A landscape with many valleys, sampled at points; each row gives a point and its height.
A ball rolls from a point to the lowest of its 6 nearest points, and stops where none of them is lower. Distance is the straight distance between rows; heights are no part of it.
J_904: [142 129 120 141 130 124  85 116 125 118 150 128 139 120 109 130 127 154
 130  97]  height 24.1
J_16: [137 151 116 140 146 135  97 117 141 134 141 104 124 106 129 126 124 126
 124 115]  height 27.0
J_573: [127 159 104 149 138 141 118 127 140 134 141  85 115 104 150 124 128 129
 135 124]  height 27.9
J_586: [116 161 109 145 139 150 123 122 136 128 151  81 108 103 165 119 138 142
 128 137]  height 31.2
J_957: [141  70 174 102 134 122 157 131 135 135  71 185 164 149  97 109 111 100
 137 125]  height 20.2
J_732: [123  84 184 120 140 150 224 165 145 139  67 186 123 159 125  71 102 101
 119 182]  height 8.1
J_910: [145 111 114 142 110 126 113 126 108 128 142 155 169 122  82 132 143 149
 144 105]  height 31.3
J_720: [148  48 172 111 123 124 189 133 116 125  63 248 179 146  66 110 107 108
 145 147]  height 19.6
J_15: [118 152  65 134 107 119  33  77 122 124 183  80 124 116 131 178 153 165
 104 105]  height 32.9
J_955: [127  76 178 123 141 147 212 160 147 135  67 182 126 160 105  92  94  87
 115 169]  height 23.3
J_853: [100 137 166 108 152 120 177 157 138 149 118 100 117 142 164  81 133 122
 124 163]  height 29.3
J_536: [144  68 189 118 143 145 209 155 155 133  70 189 132 160 106  81  86  83
 118 165]  height 38.1
J_933: [127 178  88 144 127 146  99 117 138 116 154  83  90 103 162 140 133 144
 117 127]  height 15.0
J_819: [152 119  74 145  88 131  87 113 111 107 164 150 139 112  79 166 131 149
 145  84]  height 25.1
J_887: [ 99 161 138 136 155 128 144 137 129 130 153  57 109 120 176 122 122 144
 117 150]  height 32.1
J_301: [134 121 134 132 132 119 102 117 120 133 134 137 150 123 103 131 126 135
 137 105]  height 6.5
J_992: [139 139 120 146 141 127  89 117 132 129 140 119 130 112 112 133 127 137
 130 106]  height 22.0
J_509: [ 95 109 189 105 151 127 214 165 132 149  80 139 120 156 161  93 118 113
 113 173]  height 14.5
J_899: [114 171 104 131 136 150 124 126 139 121 155  62 109 107 179 119 143 153
 124 138]  height 28.0
J_588: [102 166 152 123 150 121 154 147 127 130 147  75 111 117 179 117 118 139
 125 154]  height 33.7
J_893: [ 99 159 161 127 155 114 153 147 130 127 145  71  99 136 178 103 114 142
 123 152]  height 36.0
J_963: [143  99 164 110 138 122 172 142 142 148  90 151 140 146 112 101 126  82
 134 137]  height 10.2
J_278: [ 98 157 172 125 152 115 159 153 133 134 134  79 104 130 176 102 116 139
 122 150]  height 38.4
J_462: [120 119 151 116 141 133 188 152 138 149 104 126 119 145 135  95 138 110
 140 159]  height 30.0
J_132: [137  98 161 115 143 135 184 144 138 149  83 152 131 155 119 108 118  84
 130 158]  height 19.8
J_581: [151  73 163 105 124 117 156 129 117 131  79 201 175 149  84 106 126 106
 140 123]  height 19.1
J_19: [154  48 152 117 126 125 174 134 113 120  76 246 180 149  47 111 114 101
 149 141]  height 11.4
J_647: [149  76 160 108 121 122 153 137 112 130  78 218 167 156  81 105 128 115
 148 128]  height 20.0
J_348: [ 91 179 138 138 157 117 135 131 128 131 164  49 110 119 178 112 123 150
 112 149]  height 33.0
J_401: [116 151  57 130 100 115  29  81 124 115 191  78 123 124 142 170 160 170
 120 101]  height 3.7
J_716: [121 162  82 136 122 122  47  93 137 127 164  87 106 111 147 181 144 147
 107 112]  height 17.4
J_63: [ 95 114 202 109 161 130 207 168 134 137  73 136 113 157 168  90 114 107
 109 167]  height 16.6
J_198: [118 176  84 142 124 140  97 111 128 121 162  72  86 100 178 156 140 144
 112 126]  height 12.9
J_26: [146  48 180 105 127 125 184 140 122 129  63 231 174 137  77 113 103 104
 131 139]  height 24.7
J_651: [138  80 181 103 138 126 177 139 140 147  68 174 150 148 100 110 102  80
 119 142]  height 59.6
J_773: [131 131 143 134 142 122 118 134 132 139 126 127 139 114 114 140 119 112
 135 113]  height 11.1
J_439: [125 148 128 138 137 128 142 136 130 146 132 106 109 116 137 125 123 113
 138 133]  height 23.4
J_334: [120 116 157 117 142 138 177 155 141 154  98 134 128 145 129  97 137  96
 148 149]  height 36.5
J_693: [115 154  69 136 114 115  33  80 129 114 176  76 118 121 137 169 156 164
 110 105]  height 21.3
J_265: [141 128  49 132  87 129  58  82 118 104 171 124 137 102  96 177 151 157
 133  97]  height 16.7
J_615: [108  86 207 108 167 157 231 180 141 135  55 173 131 155 143  59 101 112
 106 171]  height 23.5
J_173: [162 118  91 145  96 134  99 120 105 114 162 159 151 120  76 148 138 133
 143  91]  height 34.7
J_844: [132 143 132 134 143 129 118 133 136 138 135 118 128 119 121 136 122 112
 133 125]  height 18.4
J_395: [129 163 117 140 139 141 124 122 138 139 141  95 110 107 140 135 130 124
 135 128]  height 29.6
J_160: [132 136  85 141 107 111  69  99 104 108 166 107 137 118 119 168 137 166
 118  99]  height 28.9
J_106: [103 135 176 109 160 120 180 156 130 152 104 107 128 150 158  88 141 118
 128 163]  height 20.4
J_454: [138 122  76 136  93 126  79  99 108 104 165 120 137 105  94 178 133 157
 128  95]  height 33.8
J_180: [146 133 151 126 132 122 147 148 134 142 118 134 118 128 119 119 120  92
 142 124]  height 21.7
J_161: [108 177  91 142 131 148 117 128 129 110 164  62 100 107 183 137 144 152
 115 134]  height 27.5
J_699: [143  71 177  96 138 117 172 136 130 140  64 187 169 141  95 109 111  94
 129 138]  height 7.3
J_875: [ 98 185  64 138 126 136  45  87 141 132 175  67  89 100 178 172 160 145
 114 133]  height 29.2
J_938: [135 136 139 133 148 119  99 127 135 140 130 130 146 118 112 128 120 129
 137 113]  height 10.3
J_87: [141 105 146 134 120 114 121 135 108 132 125 164 155 126  99 137 127 134
 147 113]  height 35.9
J_953: [137 113 128 137 118 113 110 134 103 131 131 157 171 119  88 140 130 141
 151 110]  height 32.3
J_729: [138 122 141 130 135 114 109 129 127 136 129 137 147 121 108 140 124 125
 139 105]  height 8.3
J_752: [138 149  35 124  66 125  34  77 114 100 184 113 121 105 112 182 170 156
 133  88]  height 3.0
J_75: [148  62 195 101 134 129 190 147 139 137  58 203 153 154  92 104  83  84
 115 137]  height 22.3
J_843: [148 114 112 136 114 126 102 122 115 119 153 147 162 119  88 133 142 156
 147 100]  height 27.2
J_328: [126 169  87 151 131 136  81 110 136 113 155  89  88 108 163 157 125 135
 108 119]  height 16.5
J_107: [103 129 161 116 146 131 183 153 130 152 110 123 114 148 152  83 128 119
 132 161]  height 21.5
J_168: [111 152 171 114 153 118 163 159 135 139 132  89 111 139 173  90 130 134
 128 152]  height 49.5
J_523: [102 182 108 135 149 142 115 125 137 115 164  36 111 117 195 115 134 156
 109 146]  height 32.2
J_457: [137 155 107 142 140 133  87 115 144 116 150 108 103 108 139 130 125 136
 115 115]  height 28.1
J_67: [139  82 172 109 140 127 170 136 143 147  70 170 145 139 102 106 113  77
 129 146]  height 34.5
J_379: [136 143 120 135 139 124  85 119 132 123 143 120 123 118 119 129 132 145
 120 100]  height 27.7
J_971: [131 137  59 130  92 126  50  80 116 111 182  95 135 115 114 169 163 169
 123  95]  height 10.0
J_491: [101 105 208  96 161 133 212 166 141 135  60 148 110 161 155  75 105 107
  95 167]  height 22.6
J_319: [152  94 127 134 101 118 129 135 104 124 130 189 170 135  62 143 128 118
 164 112]  height 36.1
J_697: [154  92 138 133  97 115 139 142 110 123 123 199 167 151  74 137 124 128
 156 117]  height 35.5
J_406: [120  78 177 124 141 145 220 168 136 140  68 179 119 159 118  88 102  89
 118 175]  height 7.9
J_914: [129 148 123 141 140 132 105 123 147 142 142 108 131 108 127 135 133 124
 137 118]  height 25.6
J_677: [106 178  78 140 127 133  64  91 137 127 167  72  96 103 173 174 149 149
 106 124]  height 19.0
J_529: [109 178 100 135 140 149 113 123 138 110 168  40 100 124 198 123 145 162
 107 139]  height 33.2
J_918: [103 164 176 119 159 118 154 157 137 140 135  95  99 138 178  91 127 132
 125 149]  height 39.1
J_823: [139  70 169 100 130 120 166 133 122 139  61 202 168 148  93 111 111 102
 132 131]  height 17.2
J_105: [150 128  74 148  86 126  95 105 112 101 165 140 137 103  87 164 129 144
 141  91]  height 5.3
J_261: [145 126  82 139  95 125  91 115 112 105 164 139 138 115  93 154 139 163
 141  91]  height 26.6
J_912: [108 181  90 131 118 147 108 116 130 111 168  57  97 113 192 138 141 153
 105 128]  height 27.1
J_707: [138 141  45 128  78 125  51  78 116 110 186 101 128 112 119 173 156 168
 130  92]  height 4.9
J_744: [107 152 159 122 146 120 166 152 127 137 147  86 108 130 174 100 128 132
 131 150]  height 55.6
J_516: [137 114 146 127 125 110 115 138 117 135 115 152 158 125 103 131 121 130
 140 104]  height 14.3
J_341: [137 138  49 125  91 133  53  76 108 112 178 109 138 111 112 175 161 159
 132 103]  height 5.0
J_30: [120 155  91 141 131 116  53  96 132 119 171  90 104 110 147 176 137 148
 102 110]  height 26.2
J_27: [123 141  92 143 112 111  62 101 114 108 173  93 125 118 124 167 130 162
 112 109]  height 31.9
J_79: [132 165  96 142 142 145 111 124 143 125 153  95 105 105 154 126 131 132
 125 121]  height 23.6
J_17: [157  64 147 117 116 121 153 133 114 125  80 226 178 155  67 106 119 105
 148 131]  height 12.7
J_920: [147 106 163 109 135 119 136 145 141 145 100 159 134 142 106 106 118  95
 137 130]  height 15.1
J_754: [141 118 132 137 123 114 111 130 115 132 137 143 158 127  97 133 130 139
 144 105]  height 14.7
J_900: [140 131  98 141 104 113  81 107 117 100 161 118 128 121 120 158 125 163
 121  97]  height 31.6
J_290: [137 122  78 149  90 124  84 105 113  98 163 134 140 113  98 167 126 163
 138  99]  height 27.4
J_375: [152 123  86 149  87 129  95 111 111 108 166 152 136 115  78 154 131 148
 140  92]  height 26.5
J_51: [106 160  65 140 125 115  44  84 137 126 172  76 106 107 146 173 153 151
 104 115]  height 8.9
J_561: [ 94 142 182 108 169 121 179 157 135 151 103  99 106 149 166  82 133 126
 114 160]  height 17.0
J_195: [129  86 171 120 138 140 200 154 142 143  77 173 130 159 110 102  97  79
 124 159]  height 40.1
J_486: [127 169  94 146 131 141  94 108 139 119 155  94  93 101 160 131 133 133
 119 117]  height 18.6
J_666: [145 109 149 126 114 102 126 142 102 132 121 169 160 131 101 137 121 130
 152 113]  height 2.0
J_325: [125 160  92 147 131 128  67 101 137 113 154  97  97 112 154 156 127 144
 110 111]  height 31.8
J_257: [142 122 153 126 137 106 117 131 121 140 125 143 145 123 110 141 118 117
 138 107]  height 9.8
J_50: [129 152 125 142 142 128 119 131 138 143 137 109 121 113 124 132 126 115
 135 125]  height 24.5
J_58: [147 113 155 115 135 124 148 142 145 146 101 151 133 143 113 109 123  86
 137 125]  height 18.7
J_237: [109 100 204 114 148 150 220 175 133 138  63 167 117 155 154  64 107 109
 109 166]  height 18.5
J_327: [136 133 143 140 138 127 129 131 133 134 126 120 121 117 119 132 119 109
 136 128]  height 17.7
J_471: [130 143  95 145 128 112  68 113 125 102 164 110 110 121 143 158 123 151
 113 100]  height 53.3
J_852: [123 156 110 140 148 145 127 125 135 134 150  89 114 106 153 121 131 131
 131 139]  height 32.8
J_366: [107 183  75 142 116 146  77 104 134 125 172  59  88  99 185 172 156 152
 113 127]  height 15.8
J_128: [105 111 177 118 148 128 206 155 126 150  82 143 119 154 147 100 119 115
 122 171]  height 13.8
J_209: [108 186  77 141 125 139  86 103 126 115 168  63  89 103 188 162 147 149
 116 131]  height 10.6
J_372: [139 112 150 121 145 130 173 146 138 146  87 142 130 151 111 100 129  85
 136 149]  height 21.0
J_944: [114 153 143 127 136 126 161 151 130 130 141  89 111 130 162 110 126 132
 145 148]  height 56.6
J_939: [143 122  71 142  94 118  80  90 104 104 165 117 139 115 101 180 136 163
 130  95]  height 30.9
J_24: [110 180 101 138 138 143 111 121 128 121 164  49  98 115 188 115 141 159
 114 133]  height 29.8
J_431: [156  84 144 121 111 117 143 147 106 127 105 203 164 148  85 119 124 120
 156 121]  height 34.6
J_916: [144  69 191 102 131 133 186 144 132 136  65 185 146 153  96 107  95  75
 111 142]  height 43.1
J_475: [ 93 126 187 103 164 119 197 158 128 156  87 123 125 152 156  87 123 120
 117 162]  height 11.2
J_851: [154 107 103 142 100 130 111 120 111 128 132 168 166 128  66 141 136 124
 156 105]  height 36.4
J_569: [159  47 165 119 115 133 187 137 120 127  67 252 180 148  48 115  97  94
 145 144]  height 15.2
J_356: [137  69 187 110 135 131 201 153 144 137  66 194 133 156 102 101  94  75
 114 156]  height 5.8
J_111: [ 97 122 176 110 158 128 195 148 130 156  91 128 125 151 157  92 127 115
 125 170]  height 8.0
J_218: [120 140 151 118 138 127 178 156 132 147 118 115 111 138 159  93 136 122
 138 149]  height 30.7
J_549: [ 96 189  67 136 114 144  71  95 130 129 172  54  91 104 199 168 161 155
 114 134]  height 21.6
J_360: [117  89 185 121 141 140 224 165 138 133  70 184 118 165 132  80 108 102
 119 176]  height 6.7
J_419: [111 153 161 117 135 117 168 155 127 134 125  99 106 140 167  94 129 133
 132 143]  height 66.9
J_269: [107 120 159 111 153 136 197 156 129 152  89 131 131 155 137  99 131 109
 127 167]  height 17.6
J_39: [105 108 165 119 143 139 200 153 137 153  89 144 127 147 133  96 126  98
 131 169]  height 23.0
J_688: [ 98 180 121 133 158 137 125 125 138 120 161  43 112 121 196 113 128 156
 109 144]  height 32.6
J_43: [112 156 121 142 137 142 148 127 126 134 144  86 121 110 162 129 129 128
 133 139]  height 29.7
J_753: [145 120  94 140 102 122  91 120 118 111 157 155 147 120  88 138 129 152
 145  92]  height 26.3
J_859: [143 124 154 123 139 113 127 142 135 136 115 140 123 129 120 125 120 105
 143 120]  height 17.5
J_139: [123 138  82 138 106 121  57  89 121 113 170  94 123 117 131 181 135 160
 114 104]  height 26.8
J_121: [143 116 102 136 109 123  93 122 114 119 151 140 149 123  96 135 132 157
 135  97]  height 1.0
J_991: [115 100 167 116 143 134 212 161 133 146  83 159 134 154 130 101 110  90
 131 169]  height 9.2
J_351: [109 161 116 139 136 142 135 122 134 131 154  63 116 108 172 124 133 146
 127 134]  height 31.5
J_762: [104 177 116 132 151 134 127 127 132 123 156  50 110 122 184 112 138 154
 112 150]  height 32.0
J_527: [122 103 161 115 143 137 199 153 141 157  82 151 129 153 127 104 121  94
 134 167]  height 19.5
J_227: [104 185  97 139 129 135  90 119 131 112 183  35  93 122 212 140 142 163
  97 138]  height 47.7
J_658: [146 101 153 119 109 110 137 136 110 128 108 179 150 145  99 134 123 124
 153 112]  height 36.6
J_367: [149  76 161 101 128 123 148 135 121 134  73 194 166 153  98  98 128 109
 137 128]  height 21.4
J_147: [144 107 153 124 121 106 122 136 114 131 118 161 152 131 104 134 124 123
 146 105]  height 30.8
J_29: [128 179  85 141 126 144  82 114 132 107 159  85  87 106 162 157 138 141
 116 117]  height 14.1
J_583: [118 153 122 141 137 139 147 133 128 140 136  99 119 110 140 133 127 113
 141 136]  height 27.6
J_11: [124 150  96 144 126 116  61 105 126 112 163  95 108 117 137 167 127 148
 106 103]  height 42.7
J_723: [126  89 172 125 134 142 209 156 138 138  78 170 130 159 121 104 101  95
 124 167]  height 10.1
J_621: [140 117 121 136 120 120 106 122 117 126 145 141 158 124 100 131 135 158
 138  97]  height 18.1
J_989: [126 163 105 141 138 152 119 124 133 123 150  90 109  99 155 124 138 137
 128 122]  height 28.2
J_13: [128 137  79 141 106 110  62 101 112 108 174  93 132 115 124 177 142 163
 112 109]  height 28.3
J_520: [118 145  59 129  96 117  40  81 118 114 185  84 129 117 124 165 156 167
 115 100]  height 25.5
J_505: [ 87 197  98 141 126 133  85 117 133 109 179  18  83 120 220 147 138 160
  87 142]  height 39.7
J_125: [149  55 193  99 124 132 190 148 130 119  56 216 161 146  78 109  89  95
 120 132]  height 21.8
J_362: [141  82 170 107 135 132 178 133 143 152  76 173 150 152 104 113 108  80
 124 145]  height 53.1
J_349: [137 153 107 146 137 126  82 116 139 118 158 111 115 107 135 127 122 141
 120 103]  height 30.5
J_272: [158 106 100 142 101 130 109 119 117 129 139 170 161 124  60 141 138 136
 152  99]  height 36.8
J_390: [134 139 147 123 132 130 157 148 133 136 121 129 109 127 132 116 124 106
 147 139]  height 17.8
J_603: [141 126  66 146  90 126  80  91 109 100 169 136 138 109  91 181 134 151
 131  90]  height 36.9
J_143: [126 141  92 142 105 111  67 104 112 102 165 113 129 120 126 168 124 164
 121  94]  height 30.3
J_329: [119 164  85 146 133 127  75 105 141 113 165  86  86 106 159 166 135 145
 109 123]  height 19.3
J_942: [132 143 140 127 126 127 146 141 138 137 123 125 111 125 128 126 126  97
 146 136]  height 16.4
J_785: [109 185  84 135 121 149  95 119 130 115 174  54  88 104 190 151 137 159
 106 132]  height 19.9
J_519: [143  53 188 101 123 122 188 142 127 125  55 232 165 138  77 112  96  99
 130 136]  height 24.4
J_37: [142 133 153 120 130 133 155 147 143 145 112 139 115 141 122 102 124  90
 136 136]  height 32.5
J_795: [131 166  94 148 136 140  82 112 140 113 154  99  90 109 154 143 133 143
 123 116]  height 20.1
J_592: [108 136 171 115 149 124 178 153 131 155 117 108 114 149 153  85 135 124
 131 155]  height 31.7
J_568: [ 97 100 220  99 177 158 216 173 146 140  46 155 129 153 157  43 104 107
  93 175]  height 29.5
J_678: [111 147 145 126 133 130 172 159 129 132 130 104 112 129 154 107 134 128
 140 148]  height 33.3
J_903: [145 119 161 119 131 113 129 142 121 131 112 154 139 134 112 129 122 103
 145 116]  height 16.0
J_534: [107 168 137 133 147 126 150 137 129 129 144  72 108 115 171 124 127 138
 133 148]  height 33.1
J_3: [138 127  98 143 105 116  90 115 112 106 159 135 139 122 103 138 128 163
 132 100]  height 24.3
J_841: [120 149 142 130 130 134 160 146 129 140 126 118 113 126 145 115 124 115
 146 146]  height 18.9
J_765: [ 99 102 214 108 165 137 216 171 142 136  57 148 121 162 155  68 110 107
  98 170]  height 23.9
J_32: [130 138 145 121 137 137 168 156 139 142 111 131 109 143 138  91 131 101
 141 141]  height 20.9
J_565: [134 155  55 125  83 123  34  87 117 115 195  89 133 113 122 173 161 172
 125  98]  height 28.5
J_861: [142  98 166 112 147 126 152 136 138 144  87 161 143 146 101 107 121  91
 132 125]  height 13.7
J_535: [137 155 111 145 144 133  99 120 141 124 139 101 115 106 138 128 127 130
 124 118]  height 27.3
J_206: [ 96 189  61 140 121 146  61  94 132 130 179  62  90  93 187 177 156 152
 114 131]  height 24.2
J_122: [142 132  52 143  89 128  75  85 104 112 167 126 139 101  88 183 145 150
 126  94]  height 33.9
J_429: [133 148  41 122  71 126  35  79 117 107 189  99 123 113 117 181 164 157
 138  92]  height 4.7
J_901: [124 154 117 146 142 135 130 126 138 140 136 105 121 108 136 130 125 114
 134 135]  height 26.9
J_862: [150 114  98 145  99 135 109 126 107 124 141 165 158 117  64 137 137 139
 154 103]  height 37.0
J_541: [108 173  74 142 121 129  69 105 135 125 160  71  90 101 169 171 144 143
 114 130]  height 14.9
J_65: [146 106 134 130 107 115 131 132 102 131 114 185 172 135  77 145 127 124
 158 118]  height 36.7
J_117: [141  74 177 107 138 126 189 148 147 142  64 180 139 148 103 111  96  77
 122 148]  height 74.8
J_987: [113  91 177 123 143 133 219 162 131 142  75 166 118 156 131  94 109  97
 117 173]  height 3.2
J_131: [ 87 190  82 131 115 140  89 103 133 131 178  26  93 106 210 161 149 158
  96 136]  height 32.7
J_980: [149  93 162 109 134 120 144 143 138 140  84 162 149 149 103 104 118  93
 134 127]  height 14.0
J_298: [145 142  35 128  75 129  42  72 114 102 183 113 121 105 114 173 160 159
 129  95]  height 1.8
J_638: [132 157 101 145 133 125  73 119 137 105 152  99  97 109 146 151 131 135
 113 105]  height 33.4
J_827: [143  71 166 108 131 122 172 132 118 131  75 217 182 145  76 107 121 108
 143 130]  height 16.2
J_713: [142  60 166 106 125 128 176 132 111 131  59 226 176 150  65 115 116 112
 143 136]  height 14.8
J_761: [125 132  69 142 104 119  60  98 111 105 170  98 131 114 125 176 142 169
 116 106]  height 28.4
J_124: [107  91 196 112 148 151 226 170 141 129  74 172 116 160 144  77 104 112
 113 171]  height 10.8
J_41: [129 146 131 138 143 131 143 141 132 142 127 113 117 118 132 127 124 109
 143 141]  height 20.3
J_642: [121 141  74 135 108 114  65  95 119 117 177  90 127 115 128 173 147 160
 116 106]  height 29.1
J_911: [118 154 139 137 136 127 155 142 135 139 138  99 108 113 155 121 118 124
 148 145]  height 27.8
J_469: [109 156 157 124 145 121 167 149 130 129 143  83 101 132 175 109 121 136
 131 143]  height 49.4
J_97: [137 148  47 127  76 128  36  77 114 102 201  88 123 113 117 178 164 163
 127  92]  height 13.5
J_733: [145 116 164 114 128 113 131 139 132 135 104 160 129 145 112 106 124  96
 132 112]  height 16.8
J_432: [132 163 100 148 139 134  90 116 146 115 148 103  96 106 138 140 133 141
 119 114]  height 24.8
J_120: [124 170  93 141 139 147 108 118 135 121 152  80 100 105 161 131 140 141
 125 123]  height 20.8
J_982: [136 124 124 133 126 115  95 122 124 120 146 137 148 124 105 123 133 154
 128 104]  height 15.3
J_100: [106 100 170 124 148 136 213 160 127 146  82 148 127 157 138 100 111  98
 128 173]  height 10.4
J_178: [137 145 108 144 128 116  77 110 126 113 158 109 115 114 128 147 130 146
 111  99]  height 45.1
J_599: [105 182  97 133 140 144 104 121 129 109 159  43  99 122 191 126 141 160
 112 139]  height 31.1
J_734: [147 123  95 142  98 123  99 118 109 110 157 151 145 119  94 140 134 155
 139  92]  height 25.0
J_558: [111 160 128 137 134 134 152 137 134 137 148  85 108 109 159 129 128 125
 146 147]  height 11.0
J_402: [142 132  36 134  89 131  56  72 116 114 181 126 134 102  97 179 162 151
 131  91]  height 11.8
J_743: [110 181  61 149 129 133  43  84 147 126 173  66  96 104 168 167 154 146
 111 120]  height 23.8
J_378: [153  91 172 100 127 118 140 137 126 134  82 180 159 150  99 102 129 108
 142 121]  height 16.9
J_860: [162  69 142 121 106 123 151 139 119 119  87 227 177 159  62 109 125 105
 155 130]  height 15.9
J_268: [143 111 159 120 115 108 132 147 127 129 105 171 155 138 106 129 116 118
 140 112]  height 3.6
J_374: [114 150  80 138 123 120  48  88 129 117 177  90 111 116 142 176 149 164
 106 112]  height 19.4
J_972: [132 132  72 134  97 118  78  85 108 107 171 110 144 113 112 175 141 166
 124 102]  height 29.4
J_20: [116  86 194 123 156 153 226 169 138 135  58 184 128 158 135  65  97 105
 112 175]  height 9.9
J_908: [138 132 117 142 122 120  85 116 116 114 157 133 134 123 110 136 132 156
 127  89]  height 30.4
J_441: [137 125 151 129 132 119 125 133 134 139 121 131 134 121 113 134 118 111
 137 112]  height 10.9
J_452: [100 187  75 139 120 144  90 105 128 118 171  54  89 104 192 169 141 147
 108 134]  height 16.3
J_695: [104 168 125 130 152 140 132 132 135 133 165  61 118 110 175 117 136 148
 121 143]  height 30.6
J_756: [ 98 189  89 135 121 142  91 116 137 112 180  35  92 114 204 151 147 160
 105 142]  height 41.2
J_208: [122 167  81 154 131 124  62 100 133 124 164  84  92 106 156 177 138 147
 112 117]  height 20.5
J_578: [137 148 106 138 136 120  75 111 132 112 149 121 110 120 133 145 119 147
 121 100]  height 39.9
J_277: [130 144 132 138 146 127 108 123 143 136 139 113 129 107 119 132 126 116
 128 120]  height 23.7
J_702: [105 106 187 119 151 130 212 166 126 139  74 148 117 157 148  88 114 110
 113 170]  height 11.9
J_57: [132 159 106 144 149 135 108 124 145 135 143 100 115 102 139 130 131 129
 127 123]  height 26.7
J_232: [162  61 143 119 115 130 167 133 120 123  83 239 180 163  53 113 122 101
 159 132]  height 7.0
J_838: [146  57 184  96 132 119 179 135 127 132  58 210 169 145  87 111 101  98
 126 139]  height 18.3
J_264: [152 125  68 146  87 129  82 102 105 106 166 142 141 109  82 170 136 146
 134  92]  height 26.4
J_983: [153  90 142 126 106 110 141 146 100 126 109 195 162 142  88 133 122 116
 165 118]  height 37.9
J_553: [146 104 123 139 112 123 120 131 112 134 128 172 169 131  76 134 133 137
 162 111]  height 38.2
J_286: [127 176  95 144 137 147 116 122 136 121 159  73  97 104 175 122 136 150
 119 128]  height 21.9
J_700: [ 97 103 184 110 154 139 211 160 125 151  84 151 119 160 151  98 120 112
 114 173]  height 16.1
J_436: [108 167 125 134 148 140 148 131 123 131 151  70 115 110 162 122 125 146
 132 143]  height 30.2
J_905: [131  80 183 124 138 143 220 172 151 131  66 190 126 161 113  80  92  91
 117 161]  height 13.2
J_847: [103 144 166 109 152 125 169 151 137 148 115 102 110 144 164  85 132 131
 122 151]  height 33.6
J_377: [150  90 165 106 122 114 139 140 123 125  89 179 157 143 111 103 130 112
 142 112]  height 19.2
J_438: [146  84 165  94 137 118 159 139 129 133  74 182 159 141  94 112 120  95
 140 130]  height 21.2
J_883: [ 91 137 187 106 164 120 187 155 134 154  90 113 125 150 166  93 121 122
 112 165]  height 12.8
J_925: [148  50 161 112 124 126 179 128 123 123  70 239 186 149  59 116 114 104
 143 142]  height 13.6
J_787: [142  94 170 118 144 137 176 144 147 149  75 153 135 150 106 104 114  85
 128 146]  height 18.8
J_155: [153  88 160 114 113 112 141 146 117 121  94 192 162 153  94 109 137 116
 147 120]  height 31.0
J_655: [124  95 175 121 137 136 205 152 140 147  69 163 126 154 111 105 109  78
 125 166]  height 18.0
J_478: [158  75 141 125 104 120 149 136 115 122  96 213 174 158  75 117 128 117
 152 124]  height 10.5
J_215: [139 128  75 142  91 127  87  97  98 104 174 123 137 107 104 168 132 164
 123  91]  height 31.4
J_515: [139 136 121 135 136 114  89 122 126 129 146 126 141 114 111 128 127 145
 127 101]  height 15.4
J_687: [134 120 149 122 134 129 166 148 146 148 105 136 115 142 123 106 138  94
 140 144]  height 34.2
J_219: [108 160  68 142 124 116  28  80 136 125 176  70 104 113 156 170 147 146
 104 120]  height 13.9
J_186: [144 130  99 142 100 122  84 114 112 104 168 126 132 120 113 148 129 162
 132  92]  height 29.9
J_775: [146  76 176  98 139 124 164 135 137 142  71 172 157 148  98 107 116  81
 131 136]  height 30.1
J_34: [149 129 158 114 131 127 141 146 140 136 105 150 131 140 110 115 117  93
 143 122]  height 20.7
J_467: [151  98 160 112 127 105 130 147 128 128  95 175 150 143 106 115 122 112
 142 113]  height 20.6
J_508: [111 170  69 147 130 132  49  84 143 126 171  81  98 112 159 173 151 155
 116 122]  height 17.3
J_456: [151  84 153 107 124 121 149 144 124 126  82 200 164 152  87 102 127 117
 145 122]  height 25.8
J_197: [ 97 185  83 135 119 146  93 113 125 123 177  44  89 110 201 161 138 152
 104 128]  height 6.2
J_435: [135 134 147 132 136 119 127 140 138 136 123 130 119 112 125 133 120  98
 141 123]  height 10.7
J_829: [161  81 138 128 101 125 143 144 115 121 111 212 161 155  71 136 127 111
 159 110]  height 32.4

For each start below, name the point where the ball stops.
J_419: J_435
J_168: J_111
J_744: J_558
J_688: J_197
J_278: J_558
J_469: J_558

Call two points neighbours if one is among the 6 nearest of the other. Go from one point of each pair to the other, from neighbour to neighbour, staying as low as possible. Name the highest point that can't be avoided.
J_197, J_699: J_57
J_111, J_435: J_132
J_666, J_963: J_733
J_401, J_558: J_583
J_105, J_121: J_375
J_699, J_987: J_438
J_699, J_478: J_823
J_401, J_298: J_971
J_298, J_51: J_374
J_435, J_666: J_516
J_121, J_666: J_982
J_197, J_51: J_677
